Points on a hilly landscape, in no order, each with its height.
A ball rolls from a point to the lowest of its 6 nearest points, and stops where none of them is lower. Distance is the straight distance between rows; heights are no part of it.
rud height 25.4: 153,134,100,76,57,87,111,150,76,115,134,107,93,131,106,119,141,92,126,90,138,93,70,99,126,80
gibem height 26.8: 143,102,106,75,94,76,106,171,88,118,128,104,72,118,89,109,127,124,128,88,107,92,69,87,127,85
kibo height 9.0: 80,105,58,95,93,114,59,123,104,90,98,96,139,99,119,98,96,75,55,87,105,107,88,90,79,82
zilut height 19.4: 82,96,106,88,99,111,88,59,98,71,97,85,120,109,108,90,72,82,96,119,97,84,129,87,71,106
leve height 25.3: 95,83,110,79,122,121,96,61,87,82,97,73,102,108,95,78,86,94,108,114,91,79,126,89,66,111
gofek height 18.2: 145,119,137,99,90,65,126,104,120,108,98,143,57,124,73,104,98,138,132,160,78,74,101,126,128,103
lim height 6.9: 100,95,124,62,141,84,86,40,100,114,92,109,85,94,102,74,78,93,114,112,78,91,107,93,87,126
Benud height 5.7: 91,101,115,54,138,84,87,30,99,109,87,98,85,92,98,78,75,100,100,105,61,87,124,95,92,128
Nid height 12.3: 129,107,136,85,98,85,123,112,96,108,95,112,46,119,68,103,106,133,122,153,86,63,89,115,140,109
dufe height 15.4: 62,103,86,102,70,131,98,86,55,91,110,81,155,54,136,102,90,100,75,50,137,144,111,74,64,79
difi height 13.9: 136,116,145,84,98,76,120,105,106,116,95,122,55,121,73,111,93,137,121,159,83,66,98,122,139,110
vobo height 12.6: 121,98,130,79,108,92,112,111,96,108,114,94,58,110,57,112,93,126,105,146,72,66,89,112,143,111
Vude height 17.9: 58,61,126,93,131,103,112,46,73,121,71,87,142,82,109,71,25,73,66,117,90,117,126,106,51,156
mezu height 30.8: 163,123,98,97,74,64,118,169,85,121,126,107,79,116,96,110,132,106,134,95,132,98,76,89,121,89
Tis height 18.8: 137,104,107,100,77,79,128,124,133,96,104,145,56,130,69,120,100,141,140,135,74,91,86,151,118,99
nubiv height 31.2: 165,123,92,114,63,72,101,173,109,102,129,130,84,136,83,112,111,108,123,140,96,94,73,117,139,87
dugid height 23.7: 111,114,107,100,105,61,103,97,105,109,140,108,79,111,73,108,101,85,94,136,81,77,89,98,130,106
gugif height 8.0: 64,80,87,129,130,123,92,87,86,109,58,95,109,98,123,71,67,112,80,103,108,109,111,87,77,94
tera height 21.6: 108,94,122,131,95,119,98,111,106,112,97,85,125,102,98,88,121,81,102,87,122,80,78,104,103,73
seg height 27.0: 148,110,98,106,87,75,108,173,99,129,124,125,72,120,91,102,123,120,131,119,109,88,63,107,134,78
gesos height 4.3: 102,120,94,113,82,102,101,135,121,67,98,85,118,116,104,120,134,126,106,53,118,109,85,89,114,56
vageb height 17.2: 66,94,90,115,126,107,107,52,129,102,70,95,122,86,106,78,65,114,80,105,70,111,147,109,71,109
lav height 24.5: 47,102,80,100,116,114,103,62,67,130,97,87,147,54,112,86,61,74,51,73,92,132,115,94,73,116
kabeg height 16.1: 105,86,120,99,99,97,85,56,110,97,103,111,87,81,102,92,101,93,137,112,92,113,92,127,109,130
laka height 28.8: 53,85,87,129,87,132,102,78,38,101,117,81,148,62,129,89,81,83,80,62,135,125,116,69,62,81
Sibe height 20.0: 54,86,88,121,87,142,100,88,39,95,105,79,137,60,125,88,86,90,87,57,138,134,110,74,72,85
lar height 25.9: 119,125,113,68,72,69,122,116,96,88,111,112,56,114,74,130,103,117,123,102,98,95,71,107,131,112
famud height 20.8: 127,109,121,114,109,92,69,99,108,98,107,88,116,117,98,111,114,102,103,102,109,106,117,94,124,91
fodov height 29.0: 67,88,111,118,116,120,117,58,108,102,42,90,116,76,116,84,65,107,93,104,83,118,160,106,82,145
soka height 28.2: 100,110,114,137,80,97,114,114,107,94,97,87,133,95,97,99,123,77,98,74,137,82,86,86,100,75
Tazet height 22.7: 112,111,92,89,131,76,93,95,131,111,116,115,72,110,92,116,106,89,86,124,76,96,105,95,124,122
Bupuz height 19.0: 118,122,124,76,77,59,134,116,95,87,112,105,61,108,67,121,100,117,125,120,101,88,82,104,127,112
zake height 33.1: 75,92,93,91,78,132,94,75,102,74,92,97,114,104,119,91,84,79,99,112,99,89,112,104,78,106
kiz height 10.5: 62,77,85,128,119,125,92,82,95,100,70,102,114,108,128,67,72,102,85,115,104,95,112,98,74,89
tel height 20.5: 132,106,89,79,76,91,98,138,95,109,170,107,105,136,108,114,131,96,106,94,103,89,70,96,116,47
Pekab height 22.1: 81,86,101,100,121,100,85,55,106,80,99,76,117,108,95,81,64,102,86,115,77,89,135,97,68,105
Dig height 37.7: 57,73,80,123,86,135,96,87,100,75,88,96,114,100,122,83,81,82,96,109,104,94,110,102,71,99
kapap height 14.3: 93,123,109,129,65,97,111,117,111,100,90,98,134,85,104,107,118,78,98,61,131,87,80,84,102,65
bik height 21.4: 112,123,107,86,78,67,112,100,88,90,132,111,72,113,70,116,106,92,115,123,94,81,77,104,134,106
Ligil height 34.4: 60,79,88,139,118,114,94,95,88,93,64,99,111,90,127,75,69,102,93,99,122,108,117,74,70,102
fula height 16.3: 111,91,124,102,106,78,79,65,114,78,97,107,86,95,97,93,85,89,133,130,96,123,107,113,112,148
zodub height 5.5: 140,90,103,100,88,77,130,143,134,94,108,133,55,122,63,123,103,148,137,122,76,90,80,136,115,96
Bupif height 32.1: 115,88,124,67,103,92,109,86,124,109,119,105,66,106,52,126,86,117,94,138,59,72,86,131,132,128
zup height 8.9: 98,122,99,113,78,95,97,132,122,73,94,89,135,106,106,120,128,118,101,49,115,114,79,92,115,56
dasen height 31.8: 60,94,85,127,94,107,91,95,85,95,59,114,120,77,140,81,78,93,93,85,127,122,117,69,71,104
sed height 34.2: 114,99,115,95,115,61,114,105,116,106,139,95,73,103,57,108,95,97,93,139,72,73,94,98,126,112
sase height 24.2: 111,125,108,119,83,111,98,98,99,80,97,104,102,131,116,116,136,98,115,92,120,103,103,105,130,78
kore height 26.0: 98,96,114,80,104,108,108,63,98,81,90,87,97,95,105,86,95,84,117,105,105,80,129,83,67,118
furo height 22.5: 149,113,146,90,118,55,116,104,119,115,99,128,60,113,58,111,90,147,123,157,65,67,125,115,124,109
duraf height 32.2: 135,111,108,71,90,62,111,150,119,118,107,137,66,119,84,127,102,135,120,101,94,91,68,100,131,96
Pav height 57.0: 109,85,113,79,112,91,115,90,126,109,123,91,61,102,54,119,96,108,89,134,60,74,83,126,129,128
sedif height 11.3: 110,107,76,99,103,103,108,140,123,98,126,99,102,136,115,113,149,120,99,71,112,99,85,87,104,42
sipoz height 41.2: 100,81,115,79,118,116,105,59,89,91,93,86,86,98,101,78,100,84,123,108,96,76,119,92,67,115
lat height 19.3: 55,86,90,119,88,143,88,84,31,95,88,81,127,68,129,88,89,94,94,64,133,127,102,82,75,88
Nare height 31.4: 125,109,94,70,78,74,100,130,100,100,166,105,106,125,94,125,124,102,102,84,101,96,76,94,113,58
buz height 23.3: 107,88,93,95,127,91,117,85,135,84,98,106,52,105,86,105,104,102,113,137,84,102,113,112,109,157
nezu height 18.4: 118,100,101,95,139,108,70,99,116,101,105,98,81,114,95,107,124,105,105,104,79,111,106,113,127,109
Zepef height 18.1: 105,76,122,100,126,91,88,78,116,74,96,86,67,106,84,82,83,111,130,149,94,110,110,113,115,150
sisug height 22.2: 128,115,115,117,116,88,79,102,102,88,109,87,100,120,102,109,124,99,109,109,112,106,119,90,118,90
Pado height 23.0: 102,114,97,79,75,83,116,104,82,85,134,112,65,114,77,120,114,99,124,103,95,88,66,118,136,99
pizo height 12.2: 61,93,81,112,89,139,85,95,53,102,63,103,119,66,148,90,92,101,91,68,132,130,101,82,83,95
vufe height 20.3: 49,100,70,105,75,148,108,78,61,106,120,98,163,61,152,96,88,86,59,48,135,134,91,82,63,64
Gid height 20.4: 92,104,109,74,84,114,110,66,108,81,89,93,109,95,116,97,93,83,105,98,107,86,124,93,72,116
navop height 17.3: 55,83,126,106,101,129,106,56,84,106,52,84,134,71,115,84,46,86,83,109,91,119,130,112,87,152
zoz height 32.6: 110,105,96,88,136,69,105,98,135,105,119,111,68,108,82,115,105,98,84,122,72,91,112,93,117,130
Fiz height 16.5: 144,86,103,96,87,69,117,159,137,93,125,128,69,128,62,124,97,145,128,121,72,92,84,124,113,96
sizo height 24.7: 146,104,108,92,85,54,112,170,134,101,120,138,81,122,76,121,97,138,121,116,80,91,84,106,119,94
Bav height 9.8: 110,115,86,103,99,105,104,140,125,80,103,96,106,130,113,114,142,130,102,65,115,107,92,86,109,48
vipup height 12.4: 47,77,91,112,110,123,117,70,71,112,78,68,131,49,102,79,65,92,72,78,85,131,115,102,79,138
Vudaf height 27.5: 153,112,100,77,90,69,110,168,78,117,133,100,76,112,90,111,131,112,125,95,120,94,76,78,119,83
gigot height 19.6: 114,107,73,95,98,101,108,129,122,98,139,115,97,139,121,114,140,106,100,82,102,93,84,93,110,44
fono height 14.2: 99,102,109,72,92,109,106,74,127,105,87,106,108,78,112,103,109,86,96,78,105,92,111,95,73,113
desa height 15.0: 127,98,140,71,107,90,106,96,111,112,109,98,63,110,54,123,86,124,101,144,64,63,92,125,144,120
buk height 18.3: 141,112,149,70,111,69,111,99,114,119,95,121,63,117,63,122,89,139,110,149,71,67,116,118,137,117
kifa height 12.1: 107,84,115,97,103,109,84,69,118,100,97,100,90,79,98,98,114,101,126,98,87,118,93,135,103,125
sug height 29.5: 101,80,116,89,107,111,113,65,105,104,92,94,86,80,101,81,110,87,133,98,100,83,112,98,72,121
fet height 15.3: 109,108,99,85,121,83,86,89,133,83,96,112,70,106,98,113,105,98,105,116,79,120,113,106,121,143
pini height 7.3: 79,84,52,121,110,127,65,131,90,112,91,102,126,84,132,86,111,95,72,71,123,130,84,91,67,68
meto height 8.6: 101,91,100,86,114,125,101,112,111,117,88,81,117,100,100,90,114,87,74,78,107,77,86,90,78,79
reti height 31.5: 156,119,76,132,59,74,113,179,103,103,126,114,75,126,74,113,128,105,137,104,112,105,63,119,129,84
rudo height 43.1: 95,106,90,87,106,111,85,127,101,94,91,76,131,100,106,97,107,72,61,76,119,83,100,68,80,90
Baruv height 14.4: 79,126,85,113,70,118,108,120,86,104,85,107,118,91,115,106,127,62,90,52,133,79,67,87,105,66
dera height 23.9: 54,97,112,99,101,136,100,60,95,111,40,90,126,69,118,89,57,102,81,98,84,121,132,111,95,138
mak height 67.5: 61,101,103,117,105,117,77,86,50,99,64,90,125,80,129,88,59,94,78,81,131,120,112,68,85,103
ven height 39.5: 87,93,87,71,88,142,102,87,112,90,87,94,110,94,117,98,111,85,89,89,98,85,99,103,80,103
guvit height 4.6: 104,111,108,135,73,112,107,116,108,75,96,79,117,102,98,107,136,107,114,71,128,104,84,102,115,63
suna height 28.5: 106,84,133,84,134,71,84,51,106,110,101,106,89,86,95,70,73,97,120,127,85,96,107,90,89,130
topuv height 18.5: 84,103,73,85,99,119,87,122,109,81,96,70,127,96,102,97,105,81,65,76,100,98,100,82,68,95
pelam height 57.1: 106,88,95,91,125,86,123,91,141,102,115,107,60,101,63,114,103,101,100,128,62,85,98,118,118,138
suve height 24.0: 64,75,95,127,123,125,112,37,114,104,65,96,102,84,109,79,75,100,104,112,60,105,153,130,82,130
sim height 8.7: 57,98,69,119,87,117,82,99,84,101,68,119,119,73,148,93,93,95,86,71,124,133,102,90,82,95
Kor height 7.5: 65,93,52,115,101,121,70,117,99,108,84,113,123,78,141,87,102,96,69,72,110,129,86,101,74,78
dil height 25.1: 124,117,99,121,115,85,103,102,99,86,108,96,86,124,97,112,134,95,116,110,114,103,126,83,115,90
Vos height 24.3: 156,100,142,107,113,59,111,104,119,104,111,130,55,116,48,105,95,150,133,163,50,72,127,125,121,105
munup height 11.7: 54,101,100,100,119,127,99,64,97,113,36,91,116,80,120,81,65,113,70,93,83,118,130,113,96,121
bon height 16.4: 124,88,106,100,133,103,74,97,117,98,105,86,96,105,86,109,123,114,109,98,87,115,108,111,116,104
kom height 8.1: 65,90,78,105,89,138,93,99,52,96,81,78,126,53,137,91,103,109,89,50,136,135,107,79,73,92
lese height 45.7: 98,88,100,88,106,96,129,78,145,103,113,117,50,108,76,114,97,94,103,144,65,82,97,133,117,148
selof height 20.7: 113,105,123,128,84,117,88,100,98,94,98,90,118,113,102,102,125,94,108,96,121,95,83,113,122,71
ribug height 15.2: 116,104,97,87,129,105,73,92,118,102,97,105,76,108,101,114,118,99,99,107,78,115,105,114,127,123
milu height 12.5: 120,92,117,98,115,95,81,90,125,107,108,89,119,85,89,105,117,108,103,84,96,113,104,112,93,102
Lota height 25.6: 112,113,92,102,124,72,98,96,115,114,128,115,72,115,89,107,108,85,89,132,80,83,98,96,128,106
marot height 54.3: 68,88,95,128,118,104,91,95,75,97,58,91,114,82,126,74,62,102,86,92,128,111,119,68,74,99
gidil height 10.8: 48,79,99,102,109,142,107,70,71,114,63,70,126,55,105,78,65,97,69,80,81,131,108,112,90,134
Zez height 13.7: 114,97,118,87,102,101,88,81,127,119,101,104,122,85,102,102,110,100,91,80,106,96,98,107,89,92
meku height 14.9: 129,101,82,96,75,101,106,147,97,103,163,95,110,140,110,104,143,95,113,95,120,88,72,95,108,43
rikog height 9.4: 60,91,93,106,132,127,91,74,92,118,47,94,114,95,120,76,62,115,71,102,89,111,117,100,89,104
Daku height 2.7: 108,104,80,98,84,76,121,109,103,85,149,101,69,107,73,122,134,96,118,90,92,96,81,110,109,86
gafe height 12.0: 47,88,89,112,115,115,106,71,72,114,81,69,137,46,99,77,63,83,66,73,88,131,116,100,77,130
Riluz height 7.6: 95,102,99,65,102,126,102,85,118,111,86,99,111,89,112,101,114,88,84,78,101,83,90,107,81,97
tomug height 14.8: 65,90,92,115,106,117,87,69,101,87,91,108,124,109,120,81,60,91,90,124,92,86,116,102,77,97
Fuvi height 10.3: 60,93,74,123,87,103,94,101,109,84,80,109,121,74,133,90,84,93,91,88,113,120,113,80,73,101
rema height 27.3: 114,105,88,113,131,92,97,101,102,107,119,107,65,124,96,101,129,90,102,129,91,86,103,98,128,95
lubug height 24.8: 154,106,107,97,83,55,108,170,132,108,126,132,84,130,79,119,97,132,118,126,80,97,84,107,122,91
Masim height 6.4: 92,120,103,124,63,100,110,115,99,102,87,100,131,87,108,106,124,68,95,62,137,81,77,76,100,70
tepa height 23.4: 82,82,97,81,137,125,86,44,97,90,98,75,102,102,90,80,76,103,93,112,55,87,127,114,83,113
ziber height 19.9: 59,83,73,130,86,117,99,103,107,71,84,98,122,85,123,83,83,94,96,97,104,110,115,88,67,103
Gam height 25.0: 123,99,97,68,90,81,106,140,90,98,146,96,72,115,74,123,125,120,121,74,91,95,73,96,122,84
tonu height 17.7: 61,100,94,105,119,106,83,76,59,109,75,74,137,68,105,81,52,96,63,80,108,128,109,80,83,110
mebes height 13.3: 47,85,107,99,104,142,104,63,77,116,58,81,125,62,114,85,57,96,77,93,83,125,113,116,97,140
Bibe height 14.6: 64,56,137,103,119,114,107,51,75,107,62,72,139,75,102,81,31,87,81,115,90,115,143,113,63,157
zor height 6.3: 104,80,95,86,113,92,126,81,142,105,119,110,52,101,68,117,98,98,99,134,61,84,92,131,117,143
popa height 39.7: 108,110,103,122,83,120,97,105,105,74,94,89,109,120,110,113,134,104,118,82,122,105,88,108,124,68
kibud height 31.7: 134,107,111,92,89,55,132,147,129,97,100,130,57,109,72,131,101,143,130,107,99,95,79,104,114,103
vefun height 23.5: 66,80,90,118,93,130,92,73,100,77,89,102,119,104,124,79,75,87,96,115,97,90,103,103,77,96
vin height 24.1: 107,112,94,109,108,76,104,97,102,108,133,120,67,118,90,99,114,79,102,137,87,79,91,101,127,97
gub height 48.6: 99,101,95,90,109,116,95,124,107,101,90,74,122,99,102,94,114,79,69,75,114,78,97,74,75,87
bev height 15.1: 108,96,120,98,96,92,76,64,117,90,105,117,89,88,104,96,104,92,129,121,94,121,97,123,112,139
nub height 19.1: 136,118,91,80,62,98,96,146,80,108,159,97,104,134,108,109,137,91,117,94,121,93,71,96,118,61
dena height 28.1: 145,118,103,65,79,71,95,151,86,106,153,95,96,122,94,122,126,107,112,89,111,93,85,80,119,79
logit height 26.7: 132,104,98,68,95,82,105,160,91,118,124,116,61,118,90,116,121,125,122,93,97,92,63,100,129,89
Kidu height 9.7: 58,91,93,109,129,120,92,81,71,110,53,63,125,73,96,73,61,112,65,78,98,126,112,93,83,115
baluz height 20.9: 131,104,116,98,86,68,142,127,119,96,94,124,48,116,63,113,108,142,134,120,99,90,84,121,118,104
pogag height 22.4: 126,96,107,110,133,99,73,109,106,95,107,78,95,115,89,103,124,109,106,104,97,115,113,98,118,95
napem height 23.1: 109,109,76,104,85,70,123,101,117,85,148,113,79,112,86,125,133,97,114,87,99,101,96,96,104,76
Fuzok height 9.6: 76,98,68,98,86,113,85,118,116,72,93,89,133,84,110,96,95,84,68,82,102,113,103,87,68,98
redim height 6.5: 84,95,63,125,88,131,68,139,72,92,98,83,131,105,116,94,114,56,70,88,127,98,86,84,84,74
popo height 10.9: 119,86,115,101,111,103,88,77,126,103,104,91,101,82,91,99,120,104,118,88,91,116,96,124,99,114
vemi height 13.8: 67,92,97,115,133,111,87,87,69,103,56,76,120,84,110,80,60,112,79,87,115,120,117,75,79,104
toti height 50.1: 100,83,92,91,114,94,129,80,144,99,103,112,48,106,81,112,99,98,106,144,74,81,101,128,113,153
vare height 29.6: 105,94,114,110,108,120,102,115,110,119,92,83,123,98,97,87,120,83,86,86,120,73,82,87,85,75
doba height 11.8: 111,92,115,81,100,99,104,74,128,111,95,97,113,73,100,101,112,92,110,74,99,100,106,106,78,108
ligu height 27.4: 148,108,108,95,86,68,100,171,110,129,120,138,77,126,91,109,110,123,123,118,98,92,68,108,134,86
tigi height 33.3: 163,138,90,111,57,64,115,166,97,127,120,123,82,119,97,125,136,101,136,77,138,108,71,99,122,81
Paz height 22.8: 78,80,91,96,131,108,91,48,106,86,93,74,111,101,90,79,73,105,85,112,61,95,136,110,72,107
sem height 22.6: 105,112,87,107,88,78,109,98,93,96,139,115,63,112,84,105,116,84,116,128,96,81,79,110,127,99
Sibu height 19.5: 122,107,131,106,101,102,72,93,112,112,106,95,133,109,102,101,111,91,93,102,111,95,91,106,115,77
kun height 11.0: 75,102,64,99,92,128,83,112,66,103,79,83,140,60,137,92,106,115,69,42,140,147,108,73,60,81
rina height 39.6: 99,81,114,73,132,118,94,50,80,95,94,88,89,103,106,70,90,88,113,114,88,75,117,94,78,117
Nobop height 11.6: 88,126,100,115,67,89,95,124,115,92,98,103,134,95,105,114,118,99,96,48,127,104,69,93,115,56
Zafa height 25.8: 87,93,102,63,135,119,88,35,91,95,90,93,94,102,94,78,76,100,96,112,59,85,119,106,87,114
sifab height 20.6: 140,115,128,101,81,65,126,105,120,100,102,151,53,122,72,110,100,139,141,158,86,76,96,139,122,99
vuza height 7.9: 73,90,58,112,108,130,84,118,82,111,75,94,121,65,142,89,113,112,79,60,126,134,100,87,65,79
rusef height 23.6: 115,113,81,118,96,76,122,104,113,87,128,105,74,118,94,110,141,91,118,98,106,98,109,94,108,85
lofe height 43.5: 114,114,78,85,87,69,105,111,117,97,153,125,94,122,101,129,131,103,103,80,96,103,91,97,105,62
pena height 23.8: 153,119,118,99,68,59,121,105,123,80,112,145,61,134,63,116,95,135,140,160,72,86,108,144,114,109
Denuz height 18.9: 84,124,97,108,78,109,101,123,85,102,85,101,121,100,119,101,120,55,78,73,137,76,84,71,90,77
Migi height 14.7: 115,110,98,84,119,83,79,88,132,92,97,117,73,106,94,115,108,97,104,113,80,121,108,111,123,138
Kitob height 18.0: 133,108,118,99,83,73,140,120,111,104,89,130,44,117,68,110,110,140,137,139,101,79,86,129,122,105
bitiv height 28.4: 125,123,119,78,75,53,129,123,110,91,97,122,56,109,73,126,105,125,126,103,103,98,76,101,128,111
lem height 25.7: 148,125,105,69,65,81,95,149,75,109,150,100,98,130,104,119,130,98,117,100,124,92,75,92,124,69
nufav height 24.4: 70,84,98,119,123,112,115,54,120,101,56,94,111,78,109,82,72,110,90,104,70,112,159,113,77,129
muk height 36.7: 107,96,110,116,100,112,104,121,105,115,91,78,128,97,102,87,119,75,86,82,129,71,89,85,89,74
debuk height 7.0: 80,88,54,127,104,126,60,135,83,99,97,94,134,98,123,94,106,77,65,81,119,116,89,90,71,66
tafa height 28.9: 114,106,100,99,124,63,105,99,122,113,130,116,74,108,77,110,100,85,82,132,75,81,99,93,124,112
Tibak height 7.7: 87,86,56,143,100,118,65,140,78,101,106,88,138,96,123,93,113,74,70,79,133,120,96,82,65,63
mano height 8.4: 66,99,60,114,81,108,84,105,117,85,87,107,130,77,128,96,91,88,78,82,104,118,109,92,70,95
fir height 33.7: 64,99,101,109,124,109,77,87,58,106,62,82,130,81,114,81,57,100,71,80,121,128,113,67,82,107
duneg height 17.5: 105,85,131,101,112,71,79,63,115,86,106,101,90,88,91,78,77,94,133,135,96,115,104,106,106,142
Resi height 16.2: 129,109,124,90,84,71,140,121,99,92,99,104,50,112,61,108,105,125,132,131,101,83,87,106,127,113
Zeraf height 19.2: 115,95,123,108,103,120,92,100,110,122,101,96,125,101,102,89,117,89,93,94,118,85,77,108,104,74
zop height 7.8: 77,106,66,120,80,137,84,137,66,86,95,84,119,102,116,105,127,52,72,78,128,87,90,80,87,76
Zuzat height 17.1: 86,105,72,88,98,113,74,121,107,85,95,81,131,102,109,100,93,78,58,82,106,98,101,78,75,88
damot height 11.1: 66,92,93,110,126,110,91,60,115,111,65,107,123,105,121,79,56,109,69,110,83,99,128,103,73,98
vog height 50.7: 107,118,75,86,86,84,109,111,120,100,140,126,94,128,117,126,137,107,100,79,100,99,87,102,110,55
Kitez height 30.0: 120,105,101,59,87,84,109,137,92,103,121,114,60,111,80,127,117,121,124,84,95,91,60,105,130,93
Fer height 24.9: 110,108,85,118,112,86,109,100,98,105,127,113,63,119,94,103,129,85,112,126,92,85,96,104,121,91
bov height 26.2: 106,86,138,88,125,72,83,52,104,108,104,111,89,89,102,69,81,94,129,128,91,103,107,98,92,128
mukof height 19.7: 148,119,141,103,94,55,120,104,118,104,104,137,61,124,64,106,92,141,131,162,77,71,118,126,124,106
zurez height 23.2: 158,108,128,108,91,57,117,111,116,77,115,133,57,122,49,103,94,137,144,166,63,79,121,132,110,108
mudob height 15.6: 112,103,101,93,110,82,91,85,132,71,95,106,68,100,93,112,99,100,117,125,90,123,117,109,116,155
biti height 31.3: 98,118,102,104,85,108,100,125,93,102,87,91,125,100,112,95,115,58,78,79,136,75,94,64,90,73
disam height 40.1: 98,89,124,60,141,101,83,42,90,114,91,104,88,104,108,74,80,93,113,118,85,80,112,96,86,118
luno height 26.5: 120,99,130,66,98,87,116,78,124,108,112,108,69,103,51,131,83,113,97,142,59,75,93,132,135,136
mimav height 19.8: 120,105,128,120,93,107,78,96,101,102,105,95,127,113,107,97,117,93,99,100,119,98,92,106,123,76
Dusev height 32.4: 51,101,81,101,118,118,93,62,55,130,99,93,149,71,114,80,64,80,46,76,95,134,105,95,75,105
sulok height 27.6: 157,110,98,115,79,67,112,175,92,124,122,111,72,117,91,98,134,115,133,109,114,98,66,102,125,85
vedo height 16.0: 122,104,133,89,98,75,129,116,89,93,111,87,58,115,51,105,99,124,119,140,93,67,89,103,133,113
Vak height 8.5: 107,122,89,104,92,97,96,143,125,77,101,86,121,124,106,121,135,125,97,55,116,109,87,82,111,48
Mugul height 21.8: 112,113,118,95,88,59,112,104,93,93,135,101,77,109,65,108,94,93,107,139,91,78,88,96,131,107
ziv height 8.2: 63,75,135,107,108,119,106,54,82,105,51,77,133,82,112,87,37,89,89,109,90,115,147,107,80,156
tobot height 16.8: 87,117,85,100,87,120,82,128,79,93,87,93,125,106,115,97,110,52,67,83,123,81,94,73,90,76
pup height 38.5: 156,127,67,132,58,67,110,183,117,98,133,115,84,135,65,143,124,109,130,78,106,113,71,110,130,75
Bebab height 16.7: 135,108,148,58,105,76,110,90,119,116,100,111,62,111,56,130,85,135,100,146,66,69,107,121,137,126
Raral height 24.6: 69,91,93,81,122,119,88,22,101,93,90,90,102,92,98,85,72,99,100,108,37,98,134,127,92,126
Kebep height 22.3: 125,127,107,121,96,88,96,102,101,81,106,98,97,129,110,116,130,93,109,104,117,103,118,88,121,85
Fuv height 17.4: 40,64,107,118,105,142,119,64,66,116,77,82,132,55,113,75,59,75,83,99,88,119,115,113,83,143
kopi height 62.4: 102,84,128,86,119,99,89,51,89,111,102,114,81,88,108,74,89,88,130,124,95,88,97,103,88,122
kure height 9.5: 61,90,94,110,136,126,95,83,77,111,49,71,114,88,106,74,66,117,67,85,101,115,116,90,83,106
bife height 8.3: 67,95,61,114,96,133,83,110,78,111,69,107,113,65,146,90,108,103,85,59,124,132,93,89,78,86
Nolab height 17.8: 75,69,131,120,119,126,106,55,83,100,44,78,113,84,109,83,51,97,101,110,92,112,162,114,72,157
dini height 29.1: 65,81,75,104,78,135,96,98,109,65,89,86,119,90,116,86,98,87,97,99,100,98,104,100,69,101
Litur height 61.5: 108,124,88,111,88,119,108,109,111,80,101,103,100,128,114,124,146,111,113,79,117,108,91,107,124,66
ritu height 41.3: 108,129,80,107,84,84,118,99,117,90,122,122,88,123,115,130,139,100,109,84,106,104,109,97,112,73
Ged height 36.0: 58,79,86,123,118,140,89,68,38,123,107,79,137,75,119,78,70,79,65,70,119,120,98,84,72,85
bitoz height 27.9: 89,117,89,95,97,115,75,128,90,94,90,88,134,109,114,95,104,58,60,82,122,84,96,72,83,85
Namo height 16.9: 107,86,121,103,113,83,88,81,116,70,100,93,72,98,85,86,87,104,133,137,94,118,114,111,110,157
riluv height 20.1: 44,73,120,108,98,134,106,52,67,110,65,84,136,65,117,89,40,75,80,106,88,121,120,115,87,152
kepi height 48.1: 99,112,97,102,102,107,96,123,95,104,87,86,129,101,102,95,110,60,71,82,127,75,101,62,79,86
Bes height 6.6: 108,78,116,99,105,105,103,68,117,102,104,98,93,77,95,89,118,98,130,90,98,105,96,118,82,115
luma height 22.0: 88,103,105,67,83,126,108,73,114,87,86,101,110,91,118,104,101,79,95,94,103,88,111,97,78,114
Fivo height 25.5: 57,93,88,116,95,139,82,87,34,102,76,95,123,74,135,92,76,92,89,71,129,121,102,81,86,96
lizar height 17.6: 88,109,73,103,98,116,75,118,72,110,84,88,140,69,145,99,105,108,63,47,150,146,104,65,65,70
Meba height 28.6: 109,108,81,106,92,118,110,125,121,75,98,88,99,128,113,122,146,122,104,61,111,108,85,99,116,59
dom height 27.8: 111,111,75,87,84,64,113,112,115,92,153,112,87,111,86,129,128,103,109,78,92,106,92,100,101,71
Nov height 34.7: 96,97,91,72,111,134,100,101,115,105,84,87,115,93,109,95,116,86,78,74,100,81,86,96,80,92
kuf height 37.5: 161,136,79,121,59,61,114,170,107,123,133,129,85,119,87,140,131,105,133,72,123,113,68,104,124,78
sizu height 17.0: 115,98,117,91,109,114,89,93,113,128,100,102,124,95,107,96,108,90,86,88,109,84,85,107,96,80
nuda height 29.3: 109,126,86,118,88,73,116,95,115,86,122,115,81,123,107,118,138,95,113,95,112,106,115,93,111,79
kunep height 30.1: 60,98,89,111,114,123,76,68,38,119,88,89,134,76,118,81,55,84,65,77,115,124,97,85,82,94
Rem height 9.3: 63,94,64,111,84,111,90,108,119,70,88,93,128,76,117,86,92,90,88,84,100,113,105,90,65,103
Nisab height 28.3: 157,116,86,123,70,79,105,177,102,114,126,122,72,131,80,107,121,108,133,124,106,97,61,121,137,88
fimos height 22.9: 66,80,83,109,123,125,97,33,110,97,87,88,104,92,100,78,79,103,99,111,47,103,137,127,81,120
Dum height 3.3: 129,102,141,71,104,94,114,98,97,113,102,101,60,114,60,114,90,129,106,148,74,66,94,115,144,117
gubeb height 21.9: 123,104,88,70,85,75,102,138,98,92,158,97,85,113,76,124,124,115,114,74,93,102,78,93,109,77
depid height 8.8: 91,93,59,120,110,115,71,126,84,114,84,94,136,77,137,90,111,106,64,58,143,136,100,72,60,67
nim height 13.1: 124,105,73,104,97,98,108,147,115,102,143,102,104,142,116,99,142,109,102,86,117,86,82,79,102,35
Vok height 41.8: 60,101,97,120,96,126,81,87,54,100,61,107,120,81,143,88,70,92,90,79,131,123,108,73,86,100
kala height 20.2: 62,90,86,119,79,132,101,82,44,93,106,76,146,59,130,90,86,89,81,55,138,137,114,70,67,84
Lobeb height 16.6: 43,73,87,117,113,126,126,69,71,116,84,77,132,47,112,76,65,74,75,82,83,127,117,100,69,147
Varar height 13.0: 113,100,105,91,115,108,74,80,118,92,99,103,84,97,100,110,112,105,115,101,80,122,100,132,120,125
tama height 15.8: 54,65,124,103,116,117,109,48,71,124,75,91,136,77,113,77,28,66,76,117,92,113,124,109,67,151

Two balls start at each pair of points below. Name the first point that both come to, or write -.
Fuv / lav: Kidu
Dusev / Lobeb: Kidu
Fuzok / zake: -
nuda / Fer: -
kunep / mebes: Kidu

For each start below, name the point where the ball stops.
sed: Dum
vin: Dum
tepa: gugif
tigi: gesos
kore: gugif
dugid: Dum
Vudaf: gesos
tafa: Bes
pogag: Bes
dini: redim
Vok: redim
zoz: Bes
Lota: Bes
dasen: redim
Fuvi: redim
Nisab: Daku
sulok: Daku

Call two points neighbours if one is among the 6 nearest of the other. Go from one point of each pair to the other, from neighbour to neighbour, staying as low as possible. Name the highest point that can't be avoided.
redim / gugif: selof
Dum / Riluz: rusef
Dum / Daku: sem
Bes / gugif: Gid
Dum / zodub: Kitob
ziv / gugif: navop
zor / gugif: buz
Masim / kom: tobot
Riluz / Bes: doba
gesos / Masim: Nobop
